A landscape with many peaks, sampled at points; each row gives a point and its height.
From any point a climber steps to the highest of the 2 points nearest to it. It stops when none of these is higher. Distance is the straight distance between rows; heights are no part of it.
por: [ 20   7  22   8  26  -7  -8 -23  -6 -32 -12  -5 -11  41   4   0 -11   2
  -6 -18  20  11  10   5  -3  -1   2 -14  17 -32  -3   3 -18   2]  (h 35)
Fefip: [ -1  16 -27   2  -3  -8 -27  -2   0  -7  22  -9   4  -5   2  -3 -24 -19
  24 -20 -21  -2  13  -5   3  -9  -5   4   4   1  11 -15  -8   6]  (h 344)
siveb: [ -5  19  -9   4   3  21  -1 -21  19  29   1  17 -15  -2   0 -21  -3  -5
  21   0  14  23  18  11   7 -15 -18   9   9 -17  15 -21  -5  43]  (h 215)
vod: [ 28  11  10  17  13  -2   0 -10  -6 -24  -9 -13  -5  14  -9   7  -9  -6
  10   4 -10  27   6   0 -11  21  -2 -17  19  -6  -8   5  26  -2]  (h 166)
tufev: [-13 -20  13   7  -6  17 -23  -4  -3   6  14   9  17 -24  -7  10  13   1
   1  -7   2  -7  -6  16   2   1 -10  13 -20   0 -39 -22 -12 -18]  (h 1)
bemef: [  9  -3 -21  -4 -10 -21  17 -14   7  31   2  -3  -9  14 -13 -26  -2  -8
  10  12  41  18   3  -3 -22 -22  -5   0   8 -27  -1 -22 -25   4]  (h 56)
zepes: [ 31 -23  -6  22   7  -7  -4  14  -2 -50  -9 -23 -12  25   4   0  14 -11
  -6  -8  -5   0 -24 -24  -4  -3  -6  -8  12  -3   9   8  -4  16]  (h 222)
Vumir: [ 18  10 -13  10  11  -4  12  25  -6 -14  -7 -22   7  31  -4   1 -14 -14
  -7   2  14 -10 -21 -29   7  -1   8 -15  10  -8   9  -1 -14   5]  (h 280)
zabu: [  6  31   5  -7  19  18   4  -2 -14  -9  -8  -6  15  12 -13  23 -17  -9
  -4   6  14  17 -21   5  -3  29   4 -13  14   5   6 -22  -9   0]  (h 505)
limim: [  0 -22   9 -21 -13 -11   5   4   0  -8  -7  -4  -1   4 -12  13   7  10
 -24   5 -13 -25   3   4   0  14   9  -3   3  -9   8  17  -2   1]  (h 334)
Pel: [ 24  17  -5   6  22  -7  13  30 -11 -16 -10 -15  12  18 -10  -9  -7  -8
  12   0 -22   7 -26  -1  -3 -17   2 -10   7   3  12  -2 -10   4]  (h 318)
Nog: [  2  22   9 -29  14  -5  -1 -13   4   9   3   3  -6   4   3  -3 -19 -12
  -2 -25   8   1  25  15  13  19   3  -7   7   1  37  -4 -16 -32]  (h 380)
fizad: [-12   5 -14  -6 -48   0   2  -6   9   7  27   9   6 -17  -8   0  22  -4
   6  13 -27   9  -6  -5  -5   4   8   9  -9  22   5  14  -9   3]  (h 319)
Desat: [ 21  -3  24   3   6   0   4 -16  13  -9  -3 -15 -12  17   8  -9   2   6
  -1 -16  -6  11  12   3  -1  14   2  -8  16  -8  -3   7  35  -5]  (h 143)
rer: [  2   2   2  -3  16  -8  -4  -5   7   5   4  -5 -13  12   7   6 -18   3
  -3  -8  48  -2  11   4 -11   8  -7  -8   7 -18 -16 -19  -9 -19]  (h 105)
Ros: [ -1   6   0  -3 -10  19  -9 -21  34   5   2 -11  -9  -5   6   1  15  15
  -7 -17 -26   2 -10  30  -7  11  -9  11   7  15 -17   3  12   0]  (h 88)
suri: [-15   6  25   8   9  31 -20  10  20  10   0  13  -1 -20 -20  18  11  13
 -21   5  -1 -17   8  41  19   7  12  -9 -31  13  13  11 -17   1]  (h 214)
timal: [ -2  19 -11  19  14  -2  25   7 -11  28 -14   3   4  -2 -11 -15 -12  -2
  19  21   0  23   7 -17  -4 -27  -3  12  -9  14 -19  -7 -10  -5]  (h 411)
nama: [ 16  -4 -16 -15  -1 -32   8 -33  -1  19  -1  -5  -9  15  -8 -18  10   1
   2   3  30  18  17  15  -3  -4 -20  -9  19 -20   6 -23  -6  -4]  (h 31)
veb: [ -4   9   3   8 -14  13  29  -1   4  11  15   5   8  -8  -8 -14 -17  10
  16   5  21  -6 -10 -17  -1 -32  15   1  -7 -11  -9   1 -12  18]  (h 437)
tad: [-10   2   6  -1  -5   3  -3   4  28  17   1  -6   8   7   2  12  21  13
 -15   6  44  10 -11  25  -6  16  -3  -2  -2  -5   1  -1 -12 -27]  (h 155)
vutar: [ -5   7   1   4  25   8  16   1 -15  -3   2  21  16  -1  -2   7 -16  18
   6   3  26   6 -15  -3 -16 -22  -1  13 -18 -16  23   2 -39 -19]  (h 455)
Voruz: [  2  -8  16   2  16  -6  11   6   6  -9 -12 -34 -27  26   5  -4  14  29
 -27  -7  15 -16 -13  12 -11  -4   6   9  -4  -1  -2  18 -19  -3]  (h 207)
teg: [ -5   3  -5   3 -34 -15  21 -25   6  16  14  29  15 -13 -12  -4  21   3
   5  18 -25  18  17  -3 -17   1   9   2 -10  15  -8   7  12   4]  (h 387)
busa: [-13   8  20  -8  13  18 -13  10 -12  13  -2   5  -8 -23  -1  20   4   0
 -10  11  -9  -7   2  17  16  23 -14  -2 -10  17  -2 -11  -8  -7]  (h 283)
leni: [  2   9   1  -2   7  -7  -7  18   2   9  15 -28 -19   4   2   1 -18   0
  -2 -16   1  -7  -4 -17   6 -16   2  11  17 -14 -20 -15  -1  20]  (h 242)
Duro: [ 23   3   0  -2   4   2 -13  -8 -22 -10  -8 -11  12  15 -21   9 -17  -8
   3  -4  -2  12   8 -10  -8  25  10  -6  17  -8 -16 -18  19 -19]  (h 191)
Loku: [ -7   5  -2  16   1  11  30 -31   0  14  -4  20   7 -30   2  -6 -13  -2
   5  27  -8   2  21 -14 -17 -16  -6   2 -12   6 -29 -15  -4  29]  (h 444)
bop: [ -6   1 -17  -8 -27 -18  -7 -11   7  -5   7 -16  -5 -19   4 -16  -9  -9
  10  -6 -21 -11  -6  -6   0 -14  -6   6  12  -2  -4 -10  -1  21]  (h 298)
naro: [  1   5  16  13  -1  15   5  -6 -19 -38  -2  15   8 -18   2  -3   0  -4
   4   8   4  13 -41 -10 -17   4   3  -2 -13  12   4  -3  -6 -14]  (h 381)
Noge: [-10  -3  -7  -9 -11  -7  -3  24  -7 -15   9  12   8   5   8   5   2  -8
   1   3   9 -10 -10  -2  -1   2   0   2   4   1  41  14 -24  -8]  (h 254)
mun: [-13 -19  13   7 -23 -18  14  25  -3   2  11  12 -12 -16  20  -9   1  -2
   0  13  12 -10   1 -29   0 -27   4  -3 -11 -14  -4  16  14  22]  (h 287)
mutot: [  0   1  -5   6 -20  -2  15   3 -16  10  10 -10  13  -1 -11   5  16  -6
   7  -4  13  10 -40  -6 -13   5  12  18   0  10 -17 -24 -12  -1]  (h 382)
dupef: [ 21  24  -1  20  24  -8  14  10 -18  -7 -15  -8  -2   9  -2 -20  -1  -3
  18   9 -19  22 -14  -5 -12 -30   0   3 -10   5 -14  -1 -11  -9]  (h 359)
nuvof: [ -5 -24  12  -2 -13  15   0  -9 -19 -36  -7  20  12 -21   6  13  10   9
  -9   8   2 -10 -25   9 -15   9  -3   2   0  -1   6   1  -4 -13]  (h 338)
Kimo: [  7 -11  -3  20  -9   1  -9   8  -8 -35   2  -3  16  18  -6   0  22  -2
  -9   0 -12   7 -18 -21 -14   1  19  -3 -18   7 -12  15  14 -17]  (h 299)
Vorut: [-14 -26   9  10  -3  21 -16   0   1 -25   5  22  13 -12  12   4  12   3
  -1  -8   6 -15  -6   4 -11   7  -5  10  -8  -7   7  11  16  -2]  (h 336)
Dag: [ 18 -13   7  13 -12 -10 -19  -8   3 -56   2 -21   5  29   2  -3  16  -1
   7 -14 -17   0 -12  -4  -4  -7   0  -4  22 -14  19  13  -5  14]  (h 199)
Bis: [  5   7   0   4   0 -10   1   0  11  11  18 -11   3  26  -9 -11 -10   1
   2  -3  31  17   0  -6 -20 -16   0  -4  12 -15 -14  -5 -14  -4]  (h 82)
Dozo: [ 15  -7   4   0  11 -13  -9  -3  13  14  -5 -13 -10  12   8  -6  12   0
  -4 -11  34   7   3   9  -2   8 -15   6   4  -4   1  -6   3 -37]  (h 127)
Mus: [ -1  -2  27 -13  15  12   5  -9   8   7  -6  19 -23 -18  23   7  -6  11
 -13 -15   8   4   8  19   1  10 -16  -5   2   3   8  13   9  18]  (h 249)
Lenet: [-12  18  12  -3  18   4  -9   0   1 -26   7 -20 -20   0  19 -11  -2 -17
   3  -4  -8  -3  14   6   8  17  -9  -7 -15  28  13  13   9 -15]  (h 521)
Zakas: [-10 -15   2   8  -5  -2  -8 -25  -7  -5   6   8   7 -29   1  -5   1   5
   2  11  14  -1   8   4 -23   0  -9  -4 -16  -5 -29 -14  -9 -25]  (h 17)
Fet: [ 10  18  -4   7   5   2  27   1   0  32  -6  -2  -8 -13  -1   1  17  -7
  19  15  14  25  -1 -15  -9   5  -6   3   5  11 -20 -26  15  15]  (h 503)
Zot: [  3  12  -1  -1   4  17  18  11 -26  -4  -6   2  21   2 -14  17  -2  -9
  -7   2  11   6 -46   2   0   8   7   0   6   4   0 -15 -22  -8]  (h 440)
vop: [  3 -15  -3  -2 -12  13 -20  -2  -7 -21  10   8  20  14 -26   7 -16  -8
  -3  -8 -36 -25  22  -1  -3  10  26   8 -10 -11  11  22  17   1]  (h 235)
mis: [ -1  11  -9  -5 -15   1   0 -13  -4   1  18 -32  -4  -9  -5  -6 -25  -9
   6 -17 -12  -2  -8 -16  -8  -8   0   5  20  -4 -32 -32 -15  20]  (h 269)
Lako: [ -6  27   0  -5  33  -3  11  -9   3  12  -6  11   5  11   2  -6 -15  14
  -1  -9  32  11  -4  17  -9 -13  -7  -4  -5  -3  31  -1 -22  -9]  (h 379)
sifet: [ -6   8  -4  -3  -3   9  -4  17   3   3  -9  -3 -12 -19   7   6  17   3
  -1  14  -9  -2 -16   0   8  15  -7 -10  -1  32  -3   0  12   4]  (h 301)
loluk: [ -2 -22  -6 -15 -31   4 -17 -23   9 -24   3  -1  15   7  -1  11  -5   3
   3  -9  -5 -34  -3   7  -4   1  11  11  16 -17  37  11  -9   2]  (h 258)
lib: [  5   4  -2  12  -6  14  24  25  11  -3  19  15  17   1 -19 -20 -20   4
  12   7   8  14  -7 -33   2 -41  19 -11   3 -32   9  12  -4  15]  (h 377)
Votaf: [ -1  11  24 -10  15   3   8 -17   9  19   7  31 -23 -14  10  -4   0  12
  -7 -22   8  15  11  17  -4   3   6  15  -2  -4  19  -1  -7  -1]  (h 285)
kapot: [  5  11   6 -12  19 -15  -7  14   5 -13   2  -7 -15   2  11 -17 -22 -13
   7 -14  -5  -5  28  -9  14  -2  -9  -1 -12   8   1   4   6 -24]  (h 454)
sen: [  7  10   6  15  -8  18  37 -34  -1  -3   7  11   4 -28  -7 -13 -15  16
  13   0 -12   5  -3  -2 -17 -26  10   8  -4  -6 -20  -1 -13  17]  (h 506)
balud: [  3  -2  -7  14 -13 -13   9  19   3 -10   3  16   3   2   7 -22  -8  -5
  17  13  12   8  10 -27  -6 -42   4 -11   0 -25   6  17   3  14]  (h 329)
Tidit: [ -3  -9  14 -16   0 -17   8  15   4  -4  11 -18 -22  10   1  -4  15  15
 -11 -21  11   1 -10   7  -1   0   4  21   9   6  16  19 -17  -9]  (h 182)
tusa: [ -5  -5  10  11  12  -6  -2  25   5 -13   2 -20 -27   6  14 -14  -2   8
   0 -14  10 -22   4   0   0 -28  -3   2 -14   5  -5  17  11  20]  (h 264)
kovo: [ -8   8  -2  11 -20  -8   9 -25  23  14  20   6  -1 -13  17  -9  29   0
  13   5  -6  18  17  -7 -17   1 -13   8  -6  28  -7   0   7   9]  (h 477)
Malon: [ -9 -19   8   5  13  12   2  40 -23   7 -15  28  11  -9  -4  11   2 -14
  -8   8   4   1  15  -2   3   3   4   2 -27   4 -27  -6  13 -14]  (h 401)
rami: [  8   1  -5 -10   0 -41  20 -24 -11  18 -11  -4  -7 -19  14 -17 -10   3
   2   9 -25  -1   4  10   4 -16 -17   0   4   9  -2 -11  -8  14]  (h 397)
vad: [  5 -11  -3  11  12  -4  -4  33 -14 -25  -3 -21 -13  29  10   9  -2 -15
   0  -3  12 -12 -12 -20   0   6  -1   7   3  -3  -3   0   1   0]  (h 250)
Kop: [ -3  22 -15  -9  19   5 -12  18 -14  -3 -10  -2  13  11 -13   0 -36 -12
  10 -24 -38  -9  20   4  15 -17   0   1  -8  19   0   2  -4 -12]  (h 348)
zek: [  5  -4  -3  21 -13  24  -7 -34  27   1   2   0   7 -11   8  -5  10  12
   9  -8 -26  12  -5  11 -11 -12   0  11  -5   3 -35   0  29  10]  (h 69)
kuvom: [-14  13 -16   7  18  11  35   4 -17  53   4  10  -6 -13  -4   5   9  -7
  18  24  24   6   7 -21   5  -7  -7  15 -14   1 -16 -37  -2  18]  (h 410)
Sab: [ -5 -13 -18   3 -14 -20   0   8 -11  19  -1   6   4 -19  -1  -1  -7  -2
   0  24   0 -12   6 -19  10  -7   0  -8   7  -6 -22 -14  14  13]  (h 259)
luvum: [ -7  -6   6  11  27   6  12  17 -25   3 -13  23  12 -14   1   8 -10  12
   6  19  20  10  -1   0  -9  -9  -4  -3 -31  -7   3  10 -17 -35]  (h 544)
dulu: [-11   2  -3 -23  -3 -21 -11  28  -8   2  -6  -8  -1   3 -11   2  -9  -2
 -12  -3 -28 -32  14  10  31  -2   6 -10   0  15  19   4 -13   1]  (h 189)
lovaf: [  2  24   3   7  22  15 -14 -26  15  -1  -2   8  -1  22   5   0 -15   1
   5 -16  28   1   9  23   8 -10  -3 -11   6 -14  18   0  -7  12]  (h 315)
dibe: [  8  19  11 -15  13   7   4   3  -6 -13  -3 -13   5  16   0  10 -11 -12
  -8 -13  10   1   5   3   9  39   8  -7   9  14  27  -2  -5  -8]  (h 436)
feg: [ 10  -1 -19   7  33  -2 -10   5 -21 -23 -13  -2  23  18 -12   5 -37  -4
   1 -16 -34 -20  19 -13   1 -12   4  -4   7  -8   0   3  -5  -6]  (h 312)
merev: [-15  32  12   7  16  22   7 -12  18  -4   8  17  -2  13   4  -3   3   8
  -9   1  25  15 -16  16  -7  -4  20 -12 -20   8  13  24 -12   6]  (h 306)
tikof: [-13  -4  -2 -28  -1  -7  -1  31  -9  15   0  15   1 -13   2   0  -4  -2
  -6   6  -9 -19   5   0  16  -5   1  -3  -8  -4  42   7 -19   3]  (h 220)
Mize: [ 11 -21  -8  -6 -19 -22  -5  -3  14  -7  -1 -11   8  33  -5  -5  21   1
   1   2   5   7  13  -3  -4  13   7  -6  10  -4  19  28  30 -23]  (h 206)
gerem: [ -6   4  -4 -19   3 -18   1  34  -4   6 -15 -24  -9  20 -13  -1   3   3
 -10  15 -10 -17   3  15  17  -2   4   1 -15  25  11  -2 -24 -19]  (h 168)
fasa: [-12  -9   9 -22 -34  15  -4   6  -1 -14  24   2 -13 -34   6   6  -9  -1
   4  -3 -28 -14 -33 -12  11  -6   0  11   5   9  10  -7 -16  24]  (h 241)
lisad: [ -4 -15   0  -3   3  -9 -14  36 -14   5 -15 -17 -12  -3  -6   0  11  -6
   0  21  -3 -21  -5  -1  16  -9 -10   7 -27   9 -15  -8  -5  -7]  (h 195)
Zubi: [ 23  20   3   6   6 -20  -6  -9   6 -23   5 -30   0  51  -7   0  -4  -3
  -6 -23   8   7  -5   6  -9  -4   9 -15  22 -16  -4  -4 -21   4]  (h 48)
kot: [ -3 -22  21  -7  22  20   0  -4  -5   1 -30  15 -25 -12  26  28  10  12
 -19  -3  -2 -11  -7  12  17  19 -19   6  20  -6  20   5   6  20]  (h 219)
rivin: [  0 -11  12   5  33   4   9  28 -27  13 -20  16   4   1  -5  14 -14   3
  -7   3  21  -6   1  -4  -3 -11   8   2 -20  -7 -24  -5  -7 -22]  (h 463)
gefi: [ -9 -14  -7  24   0  24 -30  -8   6 -42  12  17   9   4  18  13  -7 -11
   9  -9  10 -22  11  -6  -3  14   0  -1  -2  -6  15   8  14  -7]  (h 398)
dubin: [  4  10  -9  -4 -12  -8   7 -20  12  14   4  10  12   3 -19 -13   4   4
   0   9 -10  19  17   6  -8   9  15 -14 -11   0   1  21  21  -7]  (h 311)
Bupoz: [  3   7 -21  20 -16  16  -9 -41  22  -2  -6   4  11 -15 -11 -16  -6   4
   8  14  -1   4  16  16 -17   2  -5  -8 -14   2 -30  -5  16   4]  (h 50)
zogu: [ -6  17   9  -5 -11   8  13  11  12   0  11  -6  -3  14 -11  16  -9   4
 -16  -8   3  -2 -18  -4   3   4  21 -11  10  -4  24  18 -13  23]  (h 218)
biluv: [ -3   9  -9   2  -2 -20  29 -23   0  27  -6  -4   4 -34   1 -14 -12   8
   1  19 -13 -12   5   6  -3 -27  -8  -7  -6  -1 -25 -20  -2  27]  (h 449)
nebuf: [ -6  13  -3   3 -18  -2  -9 -31  32   6   5  -2 -13 -11  21 -11  25   8
   7  16 -14  17   5  -2  11  12 -22   0  17  19  -3  12  26  12]  (h 399)
surag: [ 23 -18  -4   8 -18  -5 -12 -14   6 -33  -9 -15  12  37 -12   3  14  -4
  16   8   4   7   2   0  -4   7   2  -9  28 -18  28  23  15   2]  (h 171)
Zudet: [-15  16  12  16  14  30   2  -2  25   5  -2   9   0   3   3  11   6  11
  -9   3  10  -5   4  29  13  19  11 -15 -19   4  18   9   4  12]  (h 256)
lub: [ -8  11  12   0   8  18 -11   2   2 -28  10   4 -21 -12   4   1 -13 -11
  -2   2 -24  -9  29  -9  16  33   3  -9  -9   9  31  26  21  -9]  (h 620)
noken: [  0  16 -26  -4  -4  -6  11   1 -15  35 -16  14  22  -5 -17   0  -8 -12
   8  19 -24  18  36  -7  14   0   8  -1 -15  14 -25  -9  28  -7]  (h 217)
mumop: [-10  -3 -12   3  -6  11  22   5  -4  41  -2  24   8 -28  -6   0   7   0
   8  -2  -9   0 -13  -5  20 -10   8  -1  -2  -3  13 -13  10  53]  (h 276)
kade: [ -3 -26  16  -7   2  -1 -11  29 -11   4  -2  11   0   2  -2  17  23  -4
 -16   4   6   1  16 -10  12  16  -4  -1 -11   1 -28  -4  13 -28]  (h 345)
pul: [-16   7  -7 -18 -14  -3 -12   0  21  15   3  -2 -27 -16  25   0  27  10
 -15  17 -21  10  -6   4  27  12 -21   6  12  26   8  13   9   7]  (h 347)
zikot: [ -9  -3  -6  -1  -6  19 -27  -9  41   0   4 -24  -6   8   6  10   3  12
 -13 -23 -25 -16  13  19   7  15  -9   9  14  -1 -27   8  20  -2]  (h 104)
doz: [  9 -15   5   8  13 -10  -4  12   8 -15 -22 -35 -13  18  11  -2   8  11
 -17  -2   9 -25  -8   8  -6 -17  -5 -11  -9  15 -20  19  -1   1]  (h 232)
dem: [ 11  16 -16   9   1  -8 -15 -12  12   0   7 -39   2  31  -8 -10 -14  -6
   0   0  15   8 -18  -1  -9 -13   6  -4  13  -9 -27 -19 -12  -6]  (h 64)
Nake: [-16 -21  13   0  -5 -17  -2  16  -4   4   2   5 -24 -22  18  -3   8   2
  -2   5  14  -9  -3 -13  -9  -8 -15   5  -5  -4 -18   2   1 -11]  (h 268)
semal: [ 23 -16   4 -18  -6 -26   7   6   3  -2  -9 -28  -4  34  -2  -2  21   5
 -12 -16   6   3 -11  14   1   5  14   1  12   2  23   7 -13 -16]  (h 159)
raraf: [-10 -16  16 -13 -29  -7 -21 -27   8 -28   3   2  -8   8  17   3   5  10
   1  -9   1 -15   8  -1  -6  -6  -7   1  28 -12  25  28   5   3]  (h 227)
fezi: [-15   3  -9 -18 -11 -24  19  11 -11  32  16  12   5  -8  -3  -4  21  -1
   2  17  13   8 -17   0  -6  -4  12  13  -7  15  18  -5 -31 -13]  (h 231)
vok: [  6  10  10 -25  19 -19  11 -25  -8  17  -6  12 -12  -5   7 -20 -14  -5
  -1 -21  19  19  18  14  -4  10   2   7  -3   1   8 -10 -13 -27]  (h 332)
Zop: [ 14   2 -23   9 -10  -4   4  -9  -3  10 -11   6  20  -4 -26  -2  -6  -4
   8  27 -29   8  19  -3  -9   0   9  -5 -12  15 -22   2  35   5]  (h 252)
sos: [-13  -4 -20   5  -1   4  26   3   4  45   1  21   8 -25  -4   0  21  -5
  12  10  17   6  -6  -6   0 -15   3  10 -19  -4   4 -18   2  24]  (h 335)
lozo: [-18  -2  -2   6 -17   6 -25 -41  16  -7  13   9   4 -17   2 -11 -16   8
   6  -1   2   3  22   7 -20  17   3   0  -5  -2 -26  -6   6 -13]  (h 32)
Tet: [  2  21   8   5   4   8  10  -5  14  -4   0   5  17  30 -16   4  18  14
 -13  -9  23   9 -29  12  -8   2  21  -7   5  -4  22  13 -15   6]  (h 255)
nokan: [ -3   9   7  14  22  17  -3 -20   7  16   1   2  -7   6   8 -20  -2   5
  23  -6  40  14   2  17   2 -23 -19  13  12 -17  22  -8  -6  26]  (h 260)
susi: [ 15 -13  -3 -18  -9 -14   2 -12   0   5 -17 -25  -9  -1   5  10   3  11
 -18  -4 -13 -13  -5  25  -5   7  -1  -9  22  -4 -18  -3   1  -1]  (h 292)
fizi: [  9  11  -5  17  -5  -5  -7   3 -20 -35  13   8  15   7   1 -11  14 -19
   8  12  -8  23 -31 -26 -22  -7   9  -9 -13  10  -6   2  -2 -23]  (h 337)
Kinu: [ -5 -29  17  -9   3  -8 -12  14  -2   4  -1  -7 -26  -2  17   9  19   9
 -12   5   2  -9   2  -8  10  16 -18  12   9  -6 -18 -10   7 -20]  (h 300)
kozo: [  5 -12 -10   2   9  15  -6  28 -32 -16  -6  14  24   9 -15   1 -14  -9
  -2 -14 -32 -16   6 -11   5  -3  19   4  -8  -4  -6  17   0  -8]  (h 277)
misu: [ -4  23   2  -7  21  11  17  18 -17  23  -7  10  -2 -20   2   7 -24  -9
  14  24   1  12  -7 -11  -2  -6  -6  -1  -1  13  -1 -14 -15   2]  (h 360)
muti: [ -3 -26  -2 -23 -22  -5  -1  10   0 -25  -1  -2  16   9  -9  11  -6  -3
 -11   2  -4 -30   8   0   8  11  11  -2   1  -9  39  19 -31  -1]  (h 293)
Tid: [  5  -6   0 -16  10 -25   9   8 -23  12 -10   9  -7 -24   7  -7  -4   5
  -6  -4 -40 -13   2   8  19 -17  -1   4  -6  10 -10  -1  14  27]  (h 346)
kod: [ 12   1  -8   7  -2   4  -4  -8   8  -8   2   9  22  27 -14  -1  19   6
 -10  -9   7  19   6  10 -14  16  16 -10  -4  -2  11  17  20 -24]  (h 251)
sumov: [  5  11  -7   9  -4   7   2  -1  -4  14   2   0  15   3  -5   7  12  -9
  13   6   9  24 -12  -3  -4  22  -4   1  -6  26 -24 -27   3 -15]  (h 412)
vugo: [ -1  16 -18   3  -1  -6 -22   1   2 -13   5  -8   3   7   2 -22 -24  -5
  26 -16 -32  11  28  -8  11  -9  -8   3  -8  20   4  10   8 -15]  (h 395)
guvo: [-10  -4   5   2 -39  11 -16 -25   9 -17  14   2  -1 -30  12  10 -10   1
   8 -14 -21 -13 -22   4  -2  -3  -4   9  11   4   6  -7 -10  13]  (h 266)
nozu: [ -2  -4  13 -17   0   6   7   0  11   5 -16  -8   1  11   3  14  12   7
 -27  -9   1   0  11  17  13  31   2  -2  13   4  15  12  -7 -21]  (h 383)
Vesak: [ 11 -11 -12 -17   3 -33  -1 -37   0  20 -12  -4  -8   0  16  -3  15   8
  -2   2  12   6  -1  18  10  12 -31  -5  25  -9  13 -12  11 -15]  (h 13)
mivur: [ -4 -10 -20   0  -7 -25  -1  15 -20  18  -5 -11   3 -23   0   5   3 -11
   4  18  -2 -11 -16  -5  13  -3 -21  13  -8   3 -14 -30   0   3]  (h 226)
lobuz: [ -8   1   5   4  -6  21 -35  -9  15 -34  17  14  -3   8  10   3 -19 -11
  22  -5 -15 -15  39 -12   2  19   0   5  -2  -3  32  28  27  -1]  (h 495)
Vuzer: [ -8   8  14  -6  14   8   9   6 -16  31 -12  21  -5 -42   1  19 -14  -6
  -5  13   4   0  -5   4   8  11  -7   2  -5   5 -12 -31  -5  13]  (h 321)
sulit: [  8 -14 -12   4  -4   8 -22  -7  -3 -28  15  -1  21  12  -6  18  -1 -12
   2  -4   4   9   1 -20 -11  32   2  -9  17  -7 -20  -2  17 -18]  (h 224)
neb: [-12 -12   0  -7 -10  -1  11  15   4  27   6  11  21  -1 -13   7  20   7
  -1   6  34   0 -11  10  -4  -5  11   1 -10  -4  11  -3 -25 -21]  (h 190)
Rigu: [-12 -21   8  -3 -14 -17 -10  14 -19   5  -2   8   4 -20  -2   6   1  -8
  -9  21 -21  -4  14 -13   5  16  -4  -7  -4  -7 -33 -11  19  -5]  (h 295)
zudad: [  3 -15  -8   3  -7   6  11   2   2  35  -5  24  -1 -27  10   6  10  -4
   3   7  -7   5  -3 -11  15  -4 -12  -6  16 -19  11   0  37  51]  (h 230)
nul: [  9 -11   7  -5   0  11 -12   2  25  -1 -12 -25 -10  23   6  -3  17   7
 -21 -24 -26  -2  11   4  17  19   3  -1  17   8  -8  19  36  -7]  (h 123)
mir: [-19   4  -8 -14 -30 -13  -6  17  -7  14  12   5   4 -15 -10   5  27  -4
  -4  11 -13  -2 -17  -3  11   0   7  13 -12  22   1  -7 -20  -3]  (h 273)
vapa: [  1 -26  -3   0  14  -3   0  30 -17  -6 -11  -7 -21 -16  11  -8   2   0
  -2 -14 -21 -21   1  -5   9 -19  -5  11 -12   1 -16   8  20  23]  (h 302)
zosuz: [ -7 -27   1   5  15  22 -11  -1   9  13 -16  22 -15 -17  15  12   5   8
 -10  -1 -16 -17   4   4  22   4 -14  -4  16 -12   7   4  32  36]  (h 192)
pomu: [  5  -6  -1  17  -3  18  -8  12   1 -24  11   0   7  15  -6  10   1  -4
  -9  -1  -5  -5   3 -20  -3  21  23  -2  -2   0 -24  17  30 -11]  (h 263)
vigoz: [ -7   2  -7   3  15   4  -6  21  -4  17  14 -22  -5   9   0   6 -15   0
   8 -12  31 -13  -9 -10  12 -18   1  15   5 -26   6 -15 -13   8]  (h 213)

For each start below, name the point where the climber stops.
gerem => luvum
Tidit => biluv
Bupoz => naro

Call two points neighbours if one is among the 2 nearest of the other. Go from one point of each pair to the other, from neighbour to neighbour, staying as high as possible. Name the lowest point that can't be avoided.
luvum / kovo => gerem
naro / sen => Bis
kovo / timal => busa
biluv / luvum => Nake
lub / naro => Vorut
timal / merev => suri
sen / biluv => Loku
zabu / Fet => mutot
